Points, in no order, along strands that fork and pass close to each other.
Points whose rows are less than 21.6 apart are linked; no others are.
J436: [-10  27  20 -19 -17 -22 -17  -4 -28  33   7   3]
J890: [-16  -1  -2 -11  -7  -1 -16  -4  -9  13   4   7]
J361: [-14  10  -9 -12 -22  -7 -12  12  -5   9  -2  22]
J597: [  8  -1 -16  -2  -2  -2   5  11  24 -15  12  -5]
J906: [ -9  30  27 -12 -12 -22 -22  -7 -35  29  -4   7]
J460: [ 34 -20   3  30  15  17  25  -3   8 -24 -15 -11]
J267: [-16  -2  19   7   1   2 -34 -27 -27   6 -18   2]
J89: [ 47 -24  -4  26  -3  15  19   9   5 -28 -23   3]
J901: [  0   5 -31 -18 -19  -8   6  25  28  -9  17  14]
J934: [  5  10   3  19 -15  -6 -30  10  -9 -31 -35  19]
J847: [  8   1 -18  -3  18   1  42  13  35  -9  24 -18]
J936: [-16   6  25  -9   1  -6 -24 -25 -32  27   3  -8]
J957: [-23 -10   7  -6  16   9 -17 -22  -1  11   9  -9]
J938: [-20  -3  21  -9   6   1 -23 -26 -25  23   6  -8]
J3: [ -3  -5  -4   5  27   5   7  -9  25 -11  14 -23]
J812: [-13  13  26 -12  -6 -13 -22 -21 -34  30   3  -4]
J568: [-16   4  21   6  -4  -2 -32 -21 -34  11 -23   7]
J991: [-20 -10   1  -3  21   7 -12 -19   9   3  11 -12]
J863: [-18  11   0 -28 -19 -10  -5   7 -10  30  17  10]
J15: [-17   5 -21 -30 -17  -5   5  17  15  20  24  14]
J981: [ -1   2 -18  -9  -7  -3  -2  11  22 -11  11   3]
J556: [ 20  -4 -17   2  13   6  45  16  30 -12  19 -16]
J39: [-14   5 -27 -26 -14  -4   6  19  23  10  27  14]
J600: [-10  12   5   7 -15  -5 -27   5 -17  -5 -27  24]
J748: [-14  14  24  -4 -10  -9 -26 -13 -34  23 -11   9]
J587: [ -5   8   6  15 -13  -6 -34   2 -14 -22 -34  18]
J60: [ 28  -7 -16   6   7   7  40  16  26 -15  12 -10]
J424: [-12  26  15 -22 -19 -18 -11   3 -25  32   8   7]
J872: [-18   8 -13 -28 -23  -6   1  16   2  25  19  18]
J925: [-20   4  17 -19   1  -3 -12 -17 -20  31  16  -6]
J560: [-17  12   1 -17 -21 -10 -11   7 -15  23   5  16]
J249: [ 20 -14  -2  20  31  14  46   1  14 -16   1 -21]
J656: [ -7   9   2  11 -17  -5 -29   5 -13 -16 -28  23]
J692: [-18  -4  21   5   6   3 -31 -31 -28  11 -10  -3]
J854: [ 14  -4 -12   2   1  -1  11   9  26 -17   9 -10]
J625: [ 46 -15 -12  16 -15   5  20  22  10 -27 -15   7]
J737: [ -7   5 -33 -21 -18  -6   7  21  30  -2  21  12]
J4: [-12   8 -18 -16 -20  -4  -7  17   6   3   2  21]
J979: [ -1  -4  -7   3  31   2  21  -3  28 -10  17 -25]
J804: [-13  22   8 -20 -23 -16  -9  10 -20  29   6  14]
J454: [ -4   9  11  23  -9  -4 -38  -2 -18 -26 -42  19]
J429: [ 46 -17 -23  12 -10  14  40  26  18 -20  -8   9]
J339: [ 18 -17   0  24  39  17  49  -3   9 -16  -4 -23]
J968: [-20   0   8 -11  -2   0 -16 -13 -14  21   5   2]
J651: [ 12   6   2  20 -17  -6 -25  14  -6 -39 -33  14]
J71: [ 17  -9  -5  10  19   4  23   2  23 -17   9 -22]
J294: [ 14  -6  -9   7  12   2  16   4  24 -17  10 -17]
J503: [ -8  24  29  -7 -12 -18 -26  -8 -37  26 -11   9]
J996: [-22  -5  12 -15  10   3 -13 -22 -11  26  17  -8]
J243: [-13  -7  -3  -2  19   4  -7 -13  16  -5  12 -13]
J638: [-16  16  -5 -29 -26 -13   0  17  -9  30  17  17]
J31: [-24  -8  10 -12  17   6 -15 -23  -7  19  13  -8]
J476: [ 32 -22   7  30  23  18  26  -8   8 -22 -14 -17]
J393: [ -8   2 -21 -12 -17  -5  -4  13  15  -5   8  12]
J144: [  3   1 -16  -6  22   0  34  10  36  -8  26 -22]
J266: [ -2  -1 -12  -3  30   0  27   2  33  -8  23 -23]
J750: [ 39 -24  -1  29   9  18  22   0   6 -26 -20  -5]
J448: [-20  -6  20  -1   9   5 -25 -31 -25  18  -1  -6]
J929: [ 33  -9 -19   8   0   8  40  21  26 -17   9  -5]
J528: [ 46 -16 -16  14 -13   9  29  25  15 -24 -12   8]
J555: [ 24 -23   9  30  31  19  32  -9   6 -19 -14 -22]
J179: [ -7  -7   0   6  26   4   0 -13  20 -11  10 -20]
J913: [-18   6  -2 -12 -17  -5 -13   2 -10  15   2  14]
J538: [ 41 -13 -20  11  -6  12  41  24  23 -17   0   2]
J580: [ -5  13  17  26  -9  -2 -42  -4 -25 -24 -46  23]
J119: [-13   8  11   6 -12  -4 -29  -7 -21   3 -21  16]
J364: [ 19 -11  -4  15  24   9  38   4  21 -14   7 -22]
J951: [-20   3  13 -15  -5  -3 -15 -16 -20  26   7   0]
J355: [ 19 -22   2  28  40  19  42  -8   5 -19 -11 -26]
J491: [-14   6  16   1  -9  -4 -29 -16 -29  13 -16  11]

Follow the links from the first point to the second, and from the first to the third. Name the last point that the two ways share.
J267 / J906 / J600 -> J491
J638 / J951 / J393 -> J913
J361 / J906 / J15 -> J560
J448 / J503 / J600 -> J491
J580 / J651 / J568 -> J587

A fork is a point with three links. Follow the links from the first point to the second and name the forks in between, in order.
J393 / J863 -> J913 > J560
J938 / J503 -> J491
J454 / J119 -> J587
J503 / J913 -> J560

Name the points in between on the shortest way along the links from the first point to the second, in order.
J355 / J294 -> J339 > J249 > J364 > J71
J936 / J267 -> J938 > J448 > J692
J913 / J996 -> J890 > J968 > J951 > J925
J748 / J934 -> J491 > J119 > J600 > J656 > J587
